Each scene shows the same named points in several views. A view is turned or mirrored, shifted and resized as a whole, has a little noise and may leave points out.

Scene 1
View 1
j_897: [  6.8  13.0   4.2  21.5  24.3  11.4  -8.4   7.8 -18.3  -8.5   0.8  17.2
 -16.2  -5.8  13.1   3.2  -5.9   0.6 -15.2   7.8   3.0 -14.0   8.4  30.2
  20.4  -5.4]
j_537: [  2.3   8.7  10.5  10.1   5.0   4.1  -5.6  14.9 -16.9 -12.2   1.6  12.2
 -20.3  12.7   6.0  18.9 -12.8   0.8  -9.7 -21.1  -2.6   5.6  23.1  18.7
  -1.3   0.0]
j_909: [-10.6  15.1  24.6  28.8   2.8  19.3  -2.6  16.8  -6.5  -3.3  -6.8  15.4
  -3.9 -10.2   1.5  -2.1   3.8  -1.5 -12.2  -0.1  11.8  -1.4  10.8  11.8
   6.2  -5.9]
j_304: [ -3.7  10.6  17.5  18.3   4.3  15.5  -4.3   8.5  -9.1  -2.1  -4.6  14.3
 -11.1  -4.4   2.8   4.6  -0.2   2.0  -5.4 -10.7   8.2   4.5  16.2   8.8
  -2.7  -2.5]
j_150: [ 32.0  -4.0 -23.7 -18.5  30.1   3.4 -15.6 -31.9 -25.1   3.5   5.5  11.6
 -41.6   8.0  17.3  24.1 -14.4  17.2  15.8 -31.6  -5.7  10.4  26.4  11.7
 -19.4   7.0]
j_974: [ -7.4  13.7  21.4  27.0   6.6  21.8  -3.5   9.3  -6.5   0.8  -7.2  16.3
  -4.6 -14.8   2.7  -5.0   6.5   0.6  -8.4   2.1  13.7  -1.9   9.4   9.5
   5.0  -5.7]
j_385: [  4.7  13.3   6.8  25.2  25.1  21.2  -7.8  -2.1 -12.7   1.9  -4.3  18.7
 -10.2 -20.4  11.3  -7.7   4.9   3.7  -9.1  14.3  12.1 -13.6   3.3  20.1
  16.3  -6.5]
j_346: [ -6.2   9.8  20.4  16.2  -2.1  13.0  -3.3  12.9  -8.9  -4.5  -4.2  12.8
 -11.7   1.6   0.7   9.5  -2.6   1.3  -5.5 -18.6   6.1   9.5  20.1   6.9
  -7.5  -1.2]
j_401: [  5.8  11.4   5.5  19.3  20.9  15.2  -7.6   1.6 -14.9  -2.7  -2.0  16.5
 -15.1  -9.4  10.6   1.6  -1.9   3.2  -8.8   3.4   6.4  -8.1   9.5  21.0
  11.2  -4.2]
j_478: [  3.0   7.4   9.7  12.2  11.0  19.8  -6.9  -8.2  -8.8   6.5  -5.7  14.4
 -14.2 -11.5   5.0   1.4   4.2   7.8   3.8 -10.8  11.0   6.1  14.9   2.9
  -9.3  -1.1]
j_875: [ -4.9   9.9  18.6  17.3   2.1  19.7  -4.5   2.1  -6.1   4.0  -7.2  13.9
  -9.1  -9.6   1.1   1.1   4.9   4.3   0.2 -12.3  12.0   8.4  16.0   1.4
  -9.7  -2.0]
j_942: [-17.2  14.2  32.9  26.0 -11.2  16.9   0.1  24.3  -3.7  -5.1  -7.6  13.0
  -2.9  -1.9  -4.5   4.2   2.2  -2.6 -10.7 -14.3  10.3   9.5  17.9   4.0
  -5.1  -3.6]
j_941: [-14.9  13.9  30.1  31.6   0.0  33.1  -1.9   1.1   2.9  13.0 -14.3  16.7
   4.3 -29.4  -2.9 -16.0  19.5   3.4  -0.1   3.7  24.5   3.9   6.0  -6.7
  -5.5  -6.6]
View 2
j_150: [-11.0 -30.0 -30.6 -44.8   7.1  14.0  -3.9  -6.9 -23.6  -8.7  34.3  10.2
  28.8  -5.1 -15.0 -26.8   0.5   4.1   5.1 -14.1  14.7 -35.0  50.2  14.3
   3.7   8.3]
j_346: [  6.4   1.6  -6.8 -14.7  -2.2 -30.0   5.2  15.6  -3.0   7.4   3.5   2.4
  16.7 -11.6  -3.7 -13.2  -8.8 -12.3  12.2   5.6   3.2  -8.1  22.0 -18.2
   0.9  15.7]
j_537: [ -4.5 -10.7 -11.1 -19.0  -3.8 -15.1  11.1  17.1 -11.3   1.2   4.4  12.3
  13.0 -15.4  -5.6 -13.8 -10.5 -21.1   8.2   4.8   5.8 -10.5  38.3 -20.4
   3.6  16.7]
j_304: [  4.1   3.8  -6.0 -16.1   4.3 -24.7   3.0  11.0   1.8   4.6   7.5   1.8
  15.9 -10.2  -2.3  -7.0 -12.0 -11.3   6.8   6.2   2.8  -8.3  15.7 -17.3
   4.2  12.3]
j_385: [ -6.0   8.8  -2.7 -19.8  22.6  -4.3  -2.0  -0.1  16.6  -5.8  18.4   3.9
  10.7  -7.7   2.7  13.8 -24.5 -12.4 -12.6   9.0   2.3  -7.5  -0.6 -18.4
  14.6   3.2]
j_897: [-12.8  -1.4  -4.5 -19.4  14.7   0.5   6.5   7.7   7.2  -7.6  12.0  13.0
   6.1 -13.6   1.2   9.8 -24.7 -23.8 -11.3  10.4   3.8  -6.2  16.8 -25.6
  14.3   7.6]
j_478: [  5.6   3.3 -10.4 -22.7  10.0 -19.7  -4.6   2.0   2.9   2.8  17.5  -2.7
  22.0  -5.3  -4.1  -9.1  -9.0   0.2   5.4   0.6   4.9 -15.2  11.3  -5.3
   3.5   8.5]
j_941: [ 19.0  27.2   2.0  -9.9  14.9 -42.4  -8.8   4.1  22.1  11.0   9.7 -14.1
  19.5  -3.0   3.1   2.4 -13.9   2.9   5.3   8.8  -1.9  -4.1 -18.6 -13.8
   3.4   6.9]
j_401: [ -7.0   0.9  -6.5 -21.0  14.9  -5.0   2.1   4.5   7.0  -4.6  15.4   7.6
  11.6 -10.1   0.1   5.0 -20.4 -15.1  -7.0   7.0   3.8  -9.4  13.2 -18.0
  11.8   6.9]
j_909: [  5.0  12.8   0.6  -9.8   7.3 -28.9   4.1  13.6  11.4   5.3   2.6   1.2
  10.9 -11.4   2.1   2.6 -18.4 -16.4   2.5  12.1  -0.1  -1.3   4.4 -26.0
   6.5  11.7]
j_875: [  9.9   7.9  -6.7 -16.7   5.5 -30.2  -1.6   7.8   4.1   7.4   9.8  -3.9
  20.1  -7.2  -2.8  -9.8  -8.7  -3.3   9.4   4.1   2.5 -10.4   9.6 -11.5
   1.6  11.3]
j_942: [ 12.2  11.6  -0.1  -6.3  -3.8 -43.4   6.8  20.8   3.9  12.3  -4.7  -1.0
  13.9 -12.4  -0.5  -9.4 -11.2 -15.6  14.3  10.8  -0.3  -1.1  12.3 -26.3
   0.1  16.9]
j_974: [  5.3  13.5  -0.6 -12.6  10.8 -26.2   0.5   9.0  13.0   4.2   7.4  -1.0
  13.1  -9.1   1.9   3.2 -17.9 -11.4   0.9  10.1   0.6  -3.8   0.8 -21.3
   7.3   9.3]
View 3
j_304: [ -5.8   8.2  -3.7  -3.3  15.1   0.2  -0.3  -8.4   2.7   1.2   6.1   8.2
  -4.6  18.6 -11.0   2.3   8.5  -1.1  -4.4 -12.3  -5.7  16.9 -11.4  -5.0
   3.9  -1.3]
j_974: [-14.5   6.8  -8.9  -1.9  17.0   1.9   4.6  -0.8   5.7  -6.2   1.4   9.9
  -1.8  27.7  -5.8   1.5   7.0   3.0  -7.0  -7.9  -8.3  14.3  -6.6   2.3
  10.1  -0.3]
j_385: [-17.0  15.6  -2.3  -4.5  13.6  -5.9   4.4  -2.6   5.2   0.5  -9.1  -1.3
  -0.1  38.6  -4.9  -3.3  -1.3  13.1 -10.7  -4.8  -5.2   2.2  -9.7  11.0
  12.1  -5.6]
j_150: [ 16.7  33.8  23.7 -15.3   7.4 -17.4 -15.8 -23.3  -3.0  46.4   9.5  -7.8
  -6.2  14.6 -22.8  -3.1  -3.5  -2.9  -5.2 -20.8   5.1  -6.7 -19.7 -21.5
 -18.6 -17.8]
j_909: [-13.9   3.4 -10.1  -0.5  16.2   3.1   4.5  -4.4   4.4 -10.5   1.1   9.2
  -3.2  23.4  -7.2   2.1   9.2   2.9  -5.7  -8.5  -8.2  20.2  -9.9   3.2
  11.5   1.9]
j_875: [ -6.5   9.5  -5.2  -4.3  18.2   1.8   0.3  -2.0   5.5   4.1  10.5  14.6
  -3.1  20.6  -9.3   3.0   9.1  -4.7  -4.9 -12.3  -6.9  13.6  -4.6  -9.2
   1.2  -2.0]
j_897: [-10.9  13.5   1.8  -3.6   8.2  -7.9   0.9 -16.3  -0.3  -0.7 -11.8 -10.2
  -3.9  29.2 -10.6  -3.9  -0.3  14.7  -8.4  -7.9  -2.6  10.8 -21.9  12.1
  12.0  -4.2]
j_942: [ -8.3  -2.2 -12.5   0.8  17.7   7.5   2.4  -6.4   3.2 -12.0  10.7  15.9
  -5.7  11.9 -10.0   5.7  15.9  -6.0  -1.8 -12.6  -9.2  29.7  -9.7  -6.3
   7.3   5.0]
j_537: [  3.1   8.4   3.4  -3.5   8.9  -3.7  -6.2 -24.1  -3.8   4.5   4.3  -2.6
  -8.5   7.5 -18.4   1.1   8.6  -0.4  -1.4 -16.7  -1.9  23.8 -25.0  -6.5
   0.7  -1.7]
j_346: [ -2.3   5.6  -3.9  -2.7  15.0   2.0  -2.0 -11.4   1.4   0.7   9.9   9.7
  -6.0  11.7 -13.5   3.6  11.5  -5.0  -2.2 -15.0  -5.8  22.6 -13.2  -9.3
   1.6   0.1]
j_941: [-20.0   6.1 -16.1  -2.3  24.9   7.5   8.6  15.5  12.3  -6.4   9.6  25.4
   1.9  33.9  -0.1   4.5   9.3  -3.3  -8.4  -5.9 -12.2   8.9   9.2  -3.2
   8.7   0.0]
View 4
j_875: [  1.5 -12.1  12.3 -19.7   8.1   7.5   6.7  -4.5  -2.1  -1.3   6.3  16.3
   2.7  -1.7  11.3   7.9 -11.3   1.3  -8.0   8.3   8.2 -11.4  -6.9  -1.1
  14.5   7.1]
j_346: [  6.9 -13.3   6.8 -16.5  12.8  -0.8  11.1   3.0   5.6  -2.0   2.3   6.8
  -2.0  -2.1   7.1   4.3 -14.7   2.2  -2.6   1.3  10.3 -19.8 -12.1  -2.1
   4.9   3.4]
j_942: [  2.0 -35.3  -2.1 -21.1  10.9  -0.4  15.3   6.7   2.4  -6.3   4.6  16.5
  -0.4  -5.9   9.3   4.7 -24.7  -1.0  -7.8   6.4  11.8 -24.8 -11.0  -2.9
   1.2   6.4]
j_537: [ 13.7   1.4   5.4 -12.9  15.9  -4.5  13.1   7.7  12.7   1.7  -6.6 -11.4
 -10.1   2.1   1.7   1.7  -6.3   3.5   6.7  -8.2  12.2 -15.7 -14.7  -1.9
   0.3  -8.4]
j_941: [-13.1 -36.0   8.1 -31.1  -0.9  21.1   7.1  -9.0 -16.5  -4.7  10.9  38.7
   8.2  -3.7  20.1  14.1 -16.3  -4.5 -19.4  23.4   8.0  -3.1   2.9  -0.4
  21.6  12.2]
j_478: [  2.1   1.7  18.9 -18.3   7.1  11.3   3.5  -8.7  -3.2   2.0   4.6  12.2
   1.8   2.0  11.3   9.1  -2.5   2.7  -5.6   7.9   6.8  -3.2  -4.7  -0.3
  19.6   3.9]
j_401: [ -0.7  -6.9   2.8 -26.1   4.4  16.2  12.8   1.7  -2.9   2.4 -11.2  -0.7
 -11.9   7.2   9.9  11.0   3.9  -2.4   1.8   4.2  13.0   9.6   0.0   0.8
  10.9 -16.7]
j_974: [ -5.7 -26.8   0.6 -28.6   3.3  15.4  12.5   0.5  -7.1  -2.4  -1.6  16.6
  -3.9   0.6  13.7  11.2  -9.4  -3.9  -7.8  11.8  12.1  -1.1  -0.5  -0.2
  11.5  -3.6]
j_897: [ -0.6  -9.4  -4.1 -28.6   4.0  16.9  17.0   6.4  -2.2   2.8 -18.6  -8.0
 -18.4   9.5   8.5  10.8   6.8  -4.2   5.9   1.5  15.9  14.2   1.4   1.4
   6.6 -25.9]
j_909: [ -3.9 -32.2  -4.2 -28.0   5.3  11.3  15.8   4.9  -4.2  -3.5  -3.1  14.2
  -5.7  -0.5  11.9   9.5 -13.4  -4.0  -6.3   9.2  13.3  -5.9  -2.7  -0.6
   6.2  -4.7]
j_304: [  2.8 -13.2   6.5 -20.2   9.3   5.9  10.7   0.9   1.0  -0.6   0.1   8.0
  -3.3   0.1   9.3   7.1  -9.4   0.1  -3.5   4.6  10.7 -10.1  -7.7  -1.2
   8.6  -0.7]
View 5
j_401: [-11.1  -9.1   5.7 -15.5   9.7  13.4  -3.1   4.7  -5.0  11.9 -11.8  -0.4
 -13.5   1.2 -17.6  20.6  -4.0  -2.6 -18.9 -11.0  -9.8  -0.9   0.2   2.7
  22.4 -27.1]
j_941: [  9.5  -4.4 -16.5 -28.4  -3.3   2.9  -5.4  -0.5  25.9   5.5   1.0  -3.7
 -23.5  27.9  -0.4   9.5   2.8  14.4 -20.4   0.5   9.2  -0.5  -1.6  36.2
  11.2 -12.5]
j_942: [ 13.3   8.2  -8.3 -12.0   6.1   5.9   6.8   5.6   4.7   0.2 -13.4 -15.9
  -9.6   8.3  -7.0  -5.2   7.4   2.5 -16.4  10.9  -1.6  -2.5 -21.2  15.4
  -5.5  -9.9]
j_909: [  1.3   1.9  -4.5 -15.1   7.2   9.8  -3.6   4.1   3.0   2.8  -9.8 -15.7
 -11.7  10.9 -11.5   6.0   4.5   5.3 -21.1  -1.4  -2.6  -5.3 -10.7  16.0
  11.5 -14.9]
j_897: [-17.7  -7.3  10.5 -11.2  13.9  17.4  -7.4   5.8 -13.5   9.8 -14.0  -9.1
  -9.1  -2.4 -22.6  21.1  -2.7  -3.2 -21.8 -15.5 -13.3  -5.7  -1.0  -2.5
  28.1 -27.3]
j_385: [-15.2 -11.4   3.2 -20.4   7.3  14.3 -12.1   2.4   0.7  11.1  -6.0  -3.3
 -16.9  10.2 -16.4  25.2  -3.5   4.1 -23.2 -17.6  -5.6  -4.1   7.1  11.5
  32.0 -26.2]
j_875: [  8.6  -4.2  -6.3 -18.6   3.0   4.6   8.5   4.2  10.0  10.8 -10.4   6.3
 -17.4   8.0  -6.4   9.1  -1.3  -0.8 -13.0   5.7  -1.8   5.5  -8.1  13.9
   1.1 -19.1]
j_974: [ -0.3  -2.3  -4.9 -18.5   5.0   9.2  -4.2   3.1   6.5   5.3  -7.6  -9.2
 -15.0  12.5 -10.0  10.4   2.0   5.7 -20.4  -3.6  -1.4  -3.1  -5.9  17.9
  14.5 -17.2]
j_150: [ -3.8 -25.0  14.4 -13.8   8.2   5.7  30.0   9.4  -8.7  35.3 -23.5  55.4
 -19.7 -25.1 -16.5  33.1 -21.9 -30.7   3.7   3.2 -20.7  26.1   4.7 -26.6
   0.3 -46.5]
j_346: [  9.1   1.3  -2.8 -11.6   7.3   6.3  12.1   7.0   0.0   7.8 -16.4  -0.9
 -10.9  -0.1 -10.1   2.9   1.1  -5.7 -11.8   9.6  -6.5   3.7 -16.6   5.1
  -4.6 -18.4]
j_304: [  4.1  -2.2  -2.0 -14.4   6.8   7.6   6.5   5.7   1.5   8.8 -13.4  -0.5
 -13.2   3.0 -11.0   8.0  -0.2  -2.6 -14.2   3.3  -5.9   2.6 -10.6   7.6
   4.0 -20.2]
j_478: [  3.7 -10.6  -3.2 -20.6   2.4   4.9   8.8   4.2   9.3  16.2 -10.2  16.4
 -20.0   4.9  -8.0  17.2  -5.9  -4.2 -11.4   1.9  -3.9   9.0  -1.5   9.6
   6.1 -25.5]
j_537: [  1.3   0.4   7.2  -4.7  13.4  10.4  14.7   9.5 -14.1  10.3 -23.1   0.0
  -5.8 -12.9 -17.6   6.0  -1.2 -14.1 -10.4   6.4 -15.3   3.4 -17.6 -11.0
  -2.0 -24.0]

Which points are out of place in each view (at most two, in the order of its rows)? Write none if all are in place.
view 1 | none
view 2 | j_897
view 3 | none
view 4 | j_537, j_401
view 5 | none
